Points, in no order, along strands that fork, close into loops and pass close to each other.
Points whose rows are less than 52.2 apart are linked; no others are.
nizez: [  2  15  15  -7 -16  -3   5   4  -6  -2   1   9   2  17  -9  -5   5 -14
  19  -2  -4  -6  22  -3 -13  17  -9   2  -7  -9  21  10]
Lere: [-15  -5   4  16  14  -7  -3  -8   5  13  11  11   5  -1   3  22  -5   6
 -10  13  -1 -10 -21   2  -5 -13  -5  -5  19  12 -15  -9]
Dev: [  3  11  -9  -4   9  -4  19 -12   2   8  10  -1   8 -11  -1  12  18  -4
  -5  11 -11  -4  13  11  15  26  11   0  -2  10  -7  24]
dumoz: [ 26 -19 -14 -12  -2   4   2   6  -3  -4  10  -2 -14   5   3  -8  17   3
   9  -8  14  11   3   3  -4  16  10   5  -1  -1  -8   6]
kopim: [  2   9  14   8  -9   7 -21   1 -17   4   4   0  -4  -8   6  -5  -7  -7
   8   1  14 -10   2  -1   1  -8  11   4  14   6  22  14]
sunom: [  7  24 -15  -2   2  -1  16 -12   2   3  15  -7  -4   0  -6   1  30   5
   3   0 -12  -9   5  11   6  16  14   5 -16   7   7  20]
pifa: [ -1   6  -2   4  -2   3   5   9 -24  14  15  11  -4   2   3   5  10  11
  18  -3  13 -13   1  -8  -7   0 -13   5  -5   2 -17  -1]
kor: [-20  -5  17  13  -2   6  -2 -17  -1  -2   1   7  16   1 -12  -9 -27  -7
 -12   2 -17  -7 -11  11   8 -11  -2 -10  10   9   5 -17]
Gep: [  6   8  12   3 -20  11   6  -2 -15  -9  -7   8  -3   7  -7 -18  -1  -8
  12  -5   6  -7   4   0 -14   8 -10  -4 -13  -4  11   3]
Maduz: [ -3   0  -9 -11   0   7   0  -1  20 -15  11  -1  -6  11   6  -5   6   2
   1  -4  -3   3  -6   7  13  -2  15   0 -16 -12   4 -14]
lali: [  1 -22   0   0  -8   5 -23  -1  21  -4  -5 -13 -11   0  16   4   0 -18
   6   7  -7  16  -7 -16  -2   4   3 -19  12  -5   2   1]
kefu: [  2  15 -22  -5   8 -14  17 -17   0   0   8   3   4  15 -14   0  20  15
  -6  -9 -15  -6   8   9  -2  20  -7   2 -19   5  -4  22]
Zade: [ -6  -1   2   5  11   9   1 -17  11 -12   3  15  -6  -4   4   4  -4 -15
   4  16 -16  -4   2   5   9  30   0   4   4  -3  15  -3]
vaz: [ -1  13  -7   0  19 -13   2   4  10   7   0 -23  -8 -14   6  14   8  -7
 -13  14   6  -1 -11   7  -2 -17   5  -4   9  10  15  18]
ped: [  0  -1   6  -2  20 -11  10   0   8  -2  16   9   3   5  -9   1   3  15
  -2  -7  24 -13   7   8  -5   3  -1  -1 -14   6   7  30]
bena: [ -1 -18 -10  12   4   6   0   0  11 -11   0  14   1   5  -5 -20  -1  15
   3 -18   3   4 -23   2 -10  -8  -9  12  -3  -6 -10 -16]
Furi: [  3 -20  -1   3  -3   7  -3  10  -3   0  -1   1  -2  19  -1 -20  -4  13
   4 -18   5   3  -3  -1 -20 -17   1   4   8  -6  -2 -14]
zor: [  9  -1  -2   0   9 -22  14   2   0  11  18  -6  13  -6 -16   4  -8  21
  -5  -2  21  -9   0  -2   5 -14 -11  -3   7  -2  -4  -1]
zan: [  7 -19   1  14   4  -1 -12   0  -4  11 -15 -22  -7 -14  -6   2   2   1
  10  -6   0  20   0  -4   3 -15 -11 -20  11  11   2  -9]
rav: [ -6  -7   0  17 -12  -5 -23 -13  -1   3  -5   0  13 -28   7  -4  -3  11
  14  -7   5  19  -7  -6  13  -1  -2  15   8 -14  -8   7]
lamik: [-16  -4   3   3  18   9 -20  -7  -1  -6 -16   2   0 -12  -3  -5 -18   3
   7  -5  11   2  -6  -3  -2   6  21   2  -5  11  11   0]
vud: [ -7   1  17   6   8  -3 -24   2  18  -7  -1   3   0   2   7  -6  -1   8
  12  -7   3   2   7  -6  -2 -11   4   9  -1 -14  25   8]
gide: [-17   7  18  12   2   8 -16  -7 -11   0  17   9   9 -11  -5  -1  -9   3
   3   2  12 -14 -12   5  12 -17  -3   8  14  10  15   6]
beti: [  5   0   8   8  -2  -6   1  -3 -39  12  -3   0  -1   3 -17 -12 -18  -2
 -16  -5   9 -10   0   2  -2  -7 -11   6   8   1  -3 -14]
silif: [ -7   1  -8  -9  -7   5  10  11   8 -13  12  -3 -12  14   4   4   2  -6
  -2  -3  11   0  -4   1  -2  14   3  -9 -25  -5 -15  -8]
Neb: [ 12   1   2   9  18   8   8  -9   8   0   1  -1 -15   2   5   5   2  -8
  17  17 -13  -6   6   1   3  17  -2  -8   1   0  14 -12]
kore: [  1   3   9   9  11  -2 -27  -4   4  -7   8 -14 -13  -8   8  -3  -4 -10
  -3   5   7  -1  -2   2   3 -10  15  17   6  -4  31  16]
Foro: [ -4  -9   5  23 -10   2 -34  -3   9   2  -8   3   1 -11  13  -6   1   2
   0  -7   8   7 -11  -1   3 -23  -4   2   0 -10  -9   9]
ton: [-30   8  -1   2 -10   1  -7   2  13 -15  11   5   4  -6  10  -1  -8  -4
   1   1  11   8 -10   0   2   7   4  25 -13  -6   9   9]
ril: [-20   9   6  19   4  10  -2  -7  -5  -8  17  15   3  -9  -2  -5  -1  10
   9  -2   2 -17 -20  -1  -2 -18 -20  20   4  -8   9  10]
kotib: [  1  -7   6  14   3 -12  10   1   4  17 -14  -8  14 -19  -5   8  -3  13
  -4   6   1  -4  -7   7 -12 -26 -11 -20   7  19 -15 -10]
duram: [-13 -21   2  16  -1  -9   9   0  -1  11 -11  -1   0 -12   7  10   5  14
   2  -2   6   6  -5  -4 -27  -7 -17 -16   9  10 -24   0]
Banet: [ 16   3 -11  -2   0   3   0   0  -1   5  -1  19   4  -1   0   3  23   2
  32  -8  -7   2  17  -9   3  13   5   9 -10  -7 -10  -7]
Zof: [ 12   6  -3  -7  26  -8   0   1 -16  14 -28 -11  -3 -12  -9   2  -6   3
 -14   3  -2   2   6   1  -1  -8  14  -4   7  16   3   7]
nuno: [-12 -18  -8  -1  -3 -14   2  -3  13 -13  10  -3   8   6 -11   3  -2   1
 -24  -1  -1  13 -30  11  -4 -13 -15   4   2  -1  -9 -20]
nub: [  6 -11  -3  -9  10   8   8  11  -7   5 -26   4  -5   9  -8 -14  -9   2
 -12  -7  -2   4   1  -5 -24  11   3 -13  -3   9 -18  -5]
lub: [-16   2  -6   5  -6  14   2   1 -20   8   3  22   5 -11   5   6   5   2
   6  -6   5 -13 -10   2   6   5  -1   1  -9   5 -22  -4]
Vusa: [-10   0 -11  -1 -19  21  -7  10 -12  -7  10  14  -4  -1  11   0  15 -13
   6  -2  -1  -2 -11   1   7  10   6  10   0   3 -17   3]
pebi: [ -5 -28  -8   7   3  -3  17   2   2  -4 -19   3  -3  -1   0  -7  -7   4
  -9   0  -3   8  -8   3 -30   5  -9 -14   8  14 -18  -3]
gino: [ 33  -4  -5 -10   1   4   1   8  -2  -2  -9  -4 -10   6   1   7  16  -7
  -9   6 -15   5  11  -2   1  10  -6 -15   8  -7 -10   3]
rige: [ 20  -2   2   1   3  -2   2  -7 -11   2 -12   9  -4  11   4  -9  -7  -3
 -18   7 -21  -7   6   3  -1   9  -5  11  26  -8   2   3]
Lora: [ -4   7  10   6   8   1  -5  -7  20  -6   7   5  12 -19   0   7   5   3
  -2   0   4  -6  -4  12  20 -12   0  -3 -18  -6   2   6]
mig: [ -1 -18   9  -2 -15  10  -7  16  -3   0  -7  -7  -3  20   7  -9  -1   8
  14 -10  -4   6   0  -9 -12 -21   1 -17  13   4   3  -7]
Zuko: [ 17  -4  -1   0  -4   8  11 -17 -17 -11  -8   6  -8   6  -2 -20 -11  -7
 -12   5  -5  -7 -11  12  -6   9   1  12  18   2   8   0]
Venop: [ -8   3  -9   0 -11  -4 -15   1  -7   4  10 -10   5 -22   0  -5   0   8
  11 -10  23  24  -4 -10  13  -3   8  12  -5 -13 -12  -5]
tak: [  3   5   7   4  14  -5   4  -8 -23  19 -11  -4   3  -7 -13  -2 -21   8
 -13   3   2 -14  -3  -3  -2 -15   5   0  11  13   1 -11]
vugiv: [  9 -11  12  12   3   0  12   1   6   7  -3   5   7  -3  -4   7  -4   8
   2   2   6 -19   0   8  -7 -16  -1 -24   1  27  -3  -9]
Nel: [  3  -5  -4  12  -1   7   9  -8 -11  -5  -8   9  16 -13 -22 -17  -4   3
  -7  -4  -6 -15 -23  17  12 -13 -17   3   4   9   7 -12]
dedo: [  3   4  -6  -1  20 -24  -6   2  13   7  -1 -11   6 -10   3   3  -2   6
 -18   6   5   3  -6   5   7 -26   8  12   9  -1  13  14]
Sot: [ 11  -4 -10  -1 -12   8  14 -15 -15  -9 -19  -4  -3 -14   1 -11  -3  -6
   1   7  -2  11  -7   3  -5  19   0   3   7  14   1  -2]
pifum: [  0   6  16  -2  -8   7   2  18  -1  13  -9   2  -1  11  11  10  -1  -1
   9  10  -5 -15  17 -11 -21  -5  -6 -22  12  11   3   4]
fuz: [ 18   1   0 -11  -8  -8  -5   8  -5 -11   3  -7   7   3  -4  -6  10  -2
 -15  -8   4  12   1  10   8 -15  -6   4   8  -4  11  11]
bedab: [ -4 -24   8  21   7   1  -3 -15   8  10  13  16   5   6   4   8 -11   4
   8   6  -1  -3 -25   0 -14 -13  -2  -6  21  23  -8  -6]
moz: [  3 -11 -14  -8   4 -14   1   3   3 -10  11  -5   1  15 -13  -5  -2 -15
 -28   5   2  -2 -24  16   8 -13 -11   5   0  -3   7 -19]
fof: [  9  -9  -5   2   3  -1 -18  12   3   3   3 -24 -14 -12   6  12   9  -3
  12   2  17  19   4  -5   8 -17   3 -15  -1   5   3  -5]
Peb: [-11   6 -22  -6  18  -8  32 -12  -8  -2  15  -1  -2  11  -9   6   2  14
 -14   0  -5  -6  -5   7   1  21  -1   3  -4  13  -1   7]
Lazuv: [ -5  -3   7   5  -7  -7  -9  -4  22  -6  -6   5   4 -11  13  11   0  -9
  -5   8   7   1   5   2   1   7   1 -11 -12  -6  -5  10]
varit: [ 11  12   8 -10   1  22 -14  13 -10   0   1   1  -5  -7  -6  12   5 -23
  -5   5  10  -8   1   0  10   5  10 -20 -11  21  -9  12]
vak: [ 33 -12  -1  -4  11  -8  -4   5 -11   5 -17  -1  -2  13  -2   1   1  -1
 -17   0 -13   1  11   3   4  -5  -6  -8  17  -9  -3 -10]
bomam: [  2  13 -11   1   1  -1  -7   0  10   3 -23 -11  -4  -8  23   1  10   4
  -2   3 -13  11  -7   5   0 -14   3   5   0 -13  -4   5]
Guli: [  0  19 -10 -11  -4  10 -10   6   6  -2  -6  -7 -12   2  17  -5   5  -7
 -19   7 -13  -2  -6   4   6 -11  19  17  -4 -10  -2  16]
vasid: [  4   5  -3 -13  15 -11  13   9 -13   9  18   1   5   9 -13   1  -5  16
 -12  -9  25  -9   2   0   3  -8   0   2   0  11   1  11]
Sor: [ -7  -2   0   8  -7   2  13 -18  -1   8 -11   9   3 -12  10   0 -19  -1
  11   9  10  -5   2  -5 -10  19  15  -2  -7  10  -8 -13]
nulis: [  3   1   0  -5  29 -10 -10  -9   0   7 -15 -10   4 -15   3   3 -10  15
 -11   0  -2   9   2  -2   4 -13  20  12  15   0  11   3]
gubo: [  4  14  -4 -11   7   3   3   1   3 -14  -6  -1  -4  -4  -7   0  16 -18
   4   3  -5   9   4  -2 -10  26   1  -1  -7  -3  11  34]
nid: [-12   9  14  -7 -13   3  -5   6   4  -6 -17  12   5  16   2  -8  -7  -7
   9   2 -14   0  13 -13 -15  11  -2  15   3  -9  22  18]
kugub: [  3   0   1   3   7 -10  17 -12  -3  11  11   5   5 -12  13  14   3   3
 -10  13   9 -13   8  11   1  11   1  -4   6   9 -14  12]
makav: [  1  -7   0  -7  -4 -16  14 -15  12  -4  -2   1   0   5  11 -13 -14  13
  -8   6   3   8   7   1 -10   7   5  18   8  -6   8   1]
sif: [ 10  -6   4 -20  12  15 -14   4  15 -13 -19 -10   1  -8   2   0   7 -11
  -8   6  -6  11   3   1   6   3  15 -13   2   8   9  14]
zeza: [ -4  21  -9  10  -8  -5   6  -1  -3   0   3  10   5  -2   1   3  24 -10
  22  -7  -9   0   1  -2   7   8  -9  10 -24 -18  -9  -4]
Ramuf: [ -1  21   5  -4 -14  -2  -9   1  -7  -2 -13 -10  -6   5  -2  -2  -8 -22
  -9   5 -10   3  11  -4   3  13   3  -1  -7 -19   8  -9]
Tula: [-10   7   4  -8  -2  -7  18  14  12  -3   6 -16 -13  15 -13   7  -4  -1
  -2   3   3   3  12  -5 -15  10 -12 -16 -22  -4  -2  -5]
mezok: [  7 -21  -1  11   1  -7  10  -3  12   2  27  -2  -6   5   5  16   7   7
   8   7   1   4   2   0  -3  -9 -14 -12  26   2  -2 -16]
Zer: [  9   4  15  -2  11  -5  -6  -1   7  -5   4  12   4   6  -4  -4   1  10
   8  -6   8  -9  18   5  -2  -1   4   7 -11  -7  17  19]
pokom: [ 12  -9   0  -2  -5  -8  -9  11  14   1   4 -20 -16   4   9   7   0  -7
  12  -2  17  18  14 -13   1   1   5 -14 -19  -8   6 -12]
Maduv: [ 13  -2   3   6   0 -24  -7  -1  -1  11  23 -11   6 -19  -1   5  -6   5
 -14   3  31  -6  -6   8  11 -18   6   1   2   1  -5   0]
Nime: [-23   9 -18 -13 -17   2  18   3   1  -3   9  13  15  -3  13   1   5  13
   2   0 -10   9  -6 -11   0  11   0  33   9  -3  -7   5]
pamo: [ -6   2   4   9 -11   6 -14  -2 -13  11  -6 -12 -12   5   2   2 -12 -17
  -4  10 -11  -1   0  -9   8  -1  -6  -9  10 -10  -2 -16]
tose: [  7  12   1 -18   5   6 -19   3  -9  -3  -8  -3  -1   4   7  -6   2  -2
 -10  -4   0  -4   5   2   5  -8  30  14  -2  -4   5  14]
kug: [ 17 -24  -5 -10 -12  -8  -9  11 -12  -6   6  -6   4   7   4  -8  -1  -2
 -17  -6  19  11  -3   6   4 -10   0   3  20   5   1   1]
Dubun: [-13 -17  19  18 -30  14   2 -10  -2  -1  -1   5  15   3  -2 -21  -8  -8
   4 -10 -17   5  -9   9   3  -4 -20 -13   9   1  -7  -2]
gotat: [ -6   8   4   7  -9   2   9  20  -9  13   3   3 -12  14   9   0   7   7
  19   2   5 -12   7 -13 -25  -8 -12  -9   2  -1  -5  -5]
vidul: [ -2   4  -8   4  -2   7   9 -10  -7  -2 -18  11  -3 -20   3  -3   4  -1
  22   0  -5   6  -3  -2  -7  26   5   3 -11   8  -3   5]
Pak: [ 25 -15  -3 -12  -3   7  -8   3 -11 -13  -3  -7 -12  11  -9 -15  -6  -8
  -3  -5   7  13   7  -5  -5  19   2   0   3  -6   6  -7]
Veno: [-13   1  -9  -4 -13  11   5   1   5   0  24  11   7  -7  20   4  10   7
  16   4  -3  -1  -9  -7   7   5   9  20  12   0  -7  -7]
gos: [ 19  12   5 -25   8  12 -12   1   3 -11 -12  -4  -1   4  -1   0  11 -13
  -7   1 -19  -5  13   2   6  10  26  -4  -7   3  11  13]
pide: [  8  20 -10  -9 -17 -25 -10   2  -8  11  -5  -5  -2   4   0   3  15 -11
  -1  -2   7   9  20  -9  -7  13   7   0 -12 -18 -13  26]
Sagok: [-13  13 -15  -5  13  -4  21 -10   1   0  -1 -13  -3  -5  -4   7   5   8
  -7   0  -2   4  -7   6   6   8  -2   0 -12  -2  -5  -5]
tam: [  7 -20   2   0  13 -12   1  11  12   0  30   1   5   5  -6  17   5  10
  -6   3  12  -4   4   1  11 -10 -11  -3  19  -2  -7 -10]
fato: [ 10  -1   2   6   9  14  -4  -9  13  -9   8  11  10 -11 -14   0  -5   9
  -1  -5   0 -12  -2  12  29  -9   2 -11 -12  -5  -3 -22]
pir: [  3 -15  -2  11   2   2  11 -10   4   4  16   7   4  -4   6   1   2  21
  18   3  -1  -4  -9  -1  -9  -7 -11  -1  29  10  -2 -11]
dabe: [ -6   4 -12  -9   3  -5   6   6  -6  -1   1  -5   4   7 -17 -12 -11  18
 -13 -18  27  -4  -8   1  -5 -11   3   0 -27  11  -7   4]
nere: [  8  -9  -6   6   7  10   7 -15 -10 -13   8  13   3  -6  -7 -13  -5  -1
 -10  -2  -2 -11 -16  15  12  -3  -7  18  14   8   9  -2]
muvu: [-14  -4  -3   3  11   7   1  10  -4 -11  -8   3   6  -2 -19 -21 -12  15
  -2 -18  14  -1 -27   4 -13 -17  -1   6 -16   4   0 -10]
luzov: [ -6  -3   8   7 -13   1  -9  -4 -37  13   5   1  -2   0   0  -2 -12  -5
   5  -4   4   2  10  -9   4  10  -4   1  14  -1  -3 -10]
folu: [ -9   6  11  19  13  -1  -2  -7  -4  15  -5  -3   1 -13  -2   6  -5  13
  26  -3  -6   1  10  -6   1  -3 -10  -4   1  -3   9 -10]
tataz: [ -8  -7   5  22 -10   7   8 -11  -2  -1 -13   7  10   3  -7 -17 -11  -3
 -13  -1 -21  -9 -17  16  -6 -14 -15  -2   4   1  -3 -15]
Depo: [ 15 -14  -6  -4  -4  13  -9   5   7   1  -7  -9 -10   3   5  10   6 -16
   6   8 -18  11   9 -15   2  11  -3 -24  13   4  -9  -5]
Salez: [  1  -2  -1  -1  14   0  10 -15   7  -9  13   8  -8   2  13  -1  -1  -5
  -7  18 -17 -10   5  13   6  18   6  22  12  -1  15  11]
zafo: [ 17  16 -18 -14 -14 -11  11   0  -9   9   0 -15 -11  10   1   0  14  -2
   0  -1   3   7  11  -8 -11  10   0  -4  -8  -2 -10  21]
Pumir: [ -7  10  -1 -10   4  -2   0  -2   2 -14 -20   3   3   1  -4   2   0 -18
  11   2 -10  14   8 -11  -8  31   6  11   2  -4  24  15]
toge: [-16  18   3  15   2  -9  -3   8   3  17   7   4   7 -11   4  14  -6   6
  26  -6   7  -1   3 -18  -2  -2   5   1 -12 -13  -4 -16]
Fonus: [ -5 -12  14  10  -3   5   2  -9  -3   3  14  -7   8   5 -21  -2 -18  -5
  -1   0  -6  -6  -6   3  19 -15  -6 -14   9   9   4 -30]
Pogi: [  4  -3  -6   2  28   6   8  -9   1   4  -3   1 -13  -9  -6   9   0   3
  18   6  -1  -1   6  -2  -4  31   3  -6  -7  11  -1   3]
fuga: [-26  -2  12   6   1   1  -6  -6   5 -11  -3   7   3  -1  -5 -10 -16   1
   6  -3  14   4 -10  -1  -7  11   6  10  -9   0  11  -4]
Nedum: [ 11  -9  14  10   5  -3   6   0  -1  11  -6  10  -3 -15   4  15   1   2
   4   5  15 -18  13   5 -11   2  -5 -20  -3  16 -15  14]
sani: [ 12   6   3  -8  -2   5  -2   3  -3   9  -7  11   2   9 -13  -7  10   9
  16 -15  -5   0  17  -5  -2   3   1   3 -20  -5 -14 -19]
Zal: [ -3  20  -1  -5 -14 -16  -5  -7  -8   6 -18  -1   3  -1  -5   5  -2 -13
 -11   0  -5  13  19   0   6  16  -2   3 -14 -18  -9   9]
gasor: [-19  30   0  -2 -21   1  -5  14  12  -5  -6  -2  -2  -7  13  10  15 -12
   4   4  -6   2  -1  -2   3  -9  -5   9 -18 -11  11  24]
kize: [ -4  10   2 -14 -10 -14   6  -8  23  -6  -2   5  -1  19  14  -5 -19   2
 -16   5  -3  -5   9   2  -3   6   6  18 -12 -20  -3   3]
tal: [ 11  -8  -8 -11  16 -11  -7  12   0  -2  12  -2  10   5 -14   2   5 -12
 -23  -2   0  -1  -9  16  25 -20  -9   2   5  -3  15  -2]
luton: [ -2  -1  -5  -7   7  11  -3   3  16  -5  25   2   2   8   6   0   8  17
  14  -2 -15  -8  -5  -5  20 -14   7   2   6 -15   1 -25]
sed: [ -3  -9  15 -14   0   6   8   6  13  -3  12  13   6  22   4   7  -2   3
   6   4  -2 -15  19  -3   0   8  10 -10   4  10   5  -8]
baver: [  0 -30  11   1  -7  12 -15  -3  18  -4 -16  -5  -3  11   8  -8  -1  -8
  13  -4 -14  12  -2 -11  -7  -8   3 -21   9   1  13   8]
kone: [ -1  -2  -1  -4   5  -8 -12  16   5   1   3  -2  -9  -2  -5  19   2 -19
  10   2   4  14  13 -12   7  24   1 -12 -15  -7  -3  -6]
Zateb: [  2   8   0  -3  -2  10  -9  13  -8   4   0   3 -12  -1 -10  11   5 -28
   0   5  11  -1   5 -14   6  23   4 -11 -24   3 -20   9]
fofu: [ -9  -9  16   9 -27  14  -1  -3  -8 -11 -14  11   7   5  -3 -13  -8 -10
  -3  -4  -4  -2   3   6 -12  13 -15  -8  -4   1   0   6]
Zufem: [-27  26  -2  -5 -14  -9   5   8  22  -3   5  -3  -2   2  19  12  -3 -15
   1  11  -1   0   0  -6   4   5  10  13 -23 -16   6  13]
gavad: [  9 -11   3  23  18   5  -4   0  -7  14 -16 -11   1 -14 -13  -9  -4  14
  20  -7 -17   0   2  -1  -4 -21 -12 -14   2  12   6 -13]
Gab: [ 15  -5   7  -5  -7   4 -16   0 -25   1  -1   5  -8  10 -14  -3  -7 -11
   9  -2  -1   1  19 -14   0  22   3   3   3   1   6  -9]
Tob: [ 15  -9   0   2  21 -11   5  -1   1   6   0 -14  -9 -15   6  13   7  -2
   1  11   9   5   5   2  -8  -2  -1  -5  20  13  12  15]
pazo: [  0   2   9  -4   8 -13  13   6  14   5  15  -1  -7  18   7  14  -4   4
   2  10   7 -12  19  -2  -9   8  -2  -8  -4  -9   0   1]
zeva: [ 19   2 -20  -9 -10   0  22  13  -5  -3  10 -16 -16  13   7  -3  18   6
   4   0  14   4  -7  -5 -14  -1   2  -2  -4   4  -7   6]
Sos: [  8   9   2  -6   7   2   0   8  -4  11 -13   9  -8  18  -2  -4  -8   5
  -5  -5  -6 -11  15  -3   1  -4  11  -7 -20  -5 -23 -20]
vos: [ -7   3   4  17  -5   8 -18 -11  17   3 -15  -5  -2 -10  13  -4   0  -3
   5   3 -13   5 -14   6   5 -24  -1  -4   6  -3   4   2]
vuzeg: [ -7  16   5 -23   8  -1  -1  11   5  -2  -4  -7   4  25  -1   5  -1   1
 -18  -4 -14  -5   9  -2  10 -12   8   1  -9 -15   5  -8]
Tibun: [  0   1   1 -10  -2   8   6  19 -17   4 -16  -6  -4  21 -10 -17 -11   2
  -9 -11 -10   2   6  -6 -12 -10   6  -6 -13   2 -23 -28]
vapen: [-15  11  -3   2 -26   5  -2   8  10 -10   0   8   8  -5   8   1  19   0
   8 -12  -1   0  -4   0   7  -4 -10   8 -23 -20 -10   6]
veb: [  1 -13   0  -6 -15 -18  -5  -6   1  -1  19 -13  12 -10   6   0  -7   5
 -18   2  20  15 -11   5   6 -13   8  11  22   5   2  -2]
Nez: [-12  -1  -4 -11   3   9   8  12  16 -11  -5   5   2  15   9  -1  14   7
  -2  -4 -20   8  -5   3  -7  -5 -17  13  10  -5  11   7]
muk: [  2  12  22 -15 -13   5   1  10 -11   8   2   7   8   7  -1  13  -1   0
   8   5   4 -13  24  -7  -4  -1   8 -11   7  17   7   4]
leto: [ -6 -13  -3   1 -10  -7 -16   2  18   5  -4  -4   0 -14  26  16   3 -14
   2  11  -2  20   2  -9  -1  12   6  -4  13  -2 -11   9]
Rarez: [ -9  19  -1 -25   9   6 -10  18 -11   2   7   3   0  17   2   5  13  -2
  -4  -5 -12  -6  12  -3   8   2  17   7  -4  -8  -6   4]
rimi: [ 10  -3 -13   1  -1  -2   3  -9  -4   1   4 -17   6 -20 -10  -5  -7  12
  -3  -6  12  15  -6   3  22  -8  -1   3  -7  -4 -11 -21]
lumo: [-12  27 -10  15 -14  -3  12   8  -7   7  -1   7  -4   2  11  11   6 -10
  21  -2  -5  -7   2 -19  -1   5   2   4 -21 -15 -11 -17]
rupub: [  8   8  -8  -6  13  15  -8  14 -17  -4  -7  -7  -8  -2 -16   3   4 -19
 -19  -1   8  -9 -12   7  13 -10   0 -11  -9  12  -2  14]
renus: [ -6  -3  -5  -2  -6  -9  18 -21  13  -8  17   0   2  -6  14  -2  -6   8
 -15  15  -9   3  -6  10   0  11   4  25  16   2   5  -3]
gak: [-27  -1 -12 -10 -19   8  14   0   7 -18   1   9   3   1  13  -2   9  10
  -7  -1 -13   7  -9   1 -10   2 -20  29   4  -5  -7  15]
Vukal: [-14  -1   5  -7   4   9  -2  11   0  -8  -7   3   1  25  -3  -5  -2  -5
 -16  -2 -13  -6  -6   3  -4 -10  -5   0   6  -1   5  -6]
Zuna: [  4   0  -8   7  -3 -11  28 -17   1  -1  -1 -18   6 -18 -11   1  -1  12
  -7   0   3   8  -7   8   6  -5 -12  -4 -11  -2  -5  -9]
Bozu: [ -1  -5   8   2   2   5   3  -6   6  -8   7  -3  19  -9 -26  -1  -9  10
   5  -7  -4   4   5   5  24  -1 -11  -7   7  -3  16 -22]

A piece is all that can be reached along the links. How many separate loops has the piece of each point below (a circle has one, a figure eight two, a Y none), and how many tips (points with one link)?
pazo | loops 0, tips 4
Gep | loops 1, tips 6
Zof | loops 1, tips 1

Name the points in between on the shortest way along the links from the first point to the second, in order.
makav, Lazuv | renus Salez Zade Neb Pogi vidul Sot Zuko rige vak gino Depo lali leto
rimi, pifum | Venop rav Foro vos bomam Guli tose Rarez vuzeg Vukal Nez gak Nime Veno Vusa lub pifa gotat
kotib, gavad | duram pebi nub Tibun Sos sani Banet zeza lumo toge folu
Foro, kotib | rav Venop rimi Zuna Sagok Peb kefu sunom Dev kugub Nedum vugiv
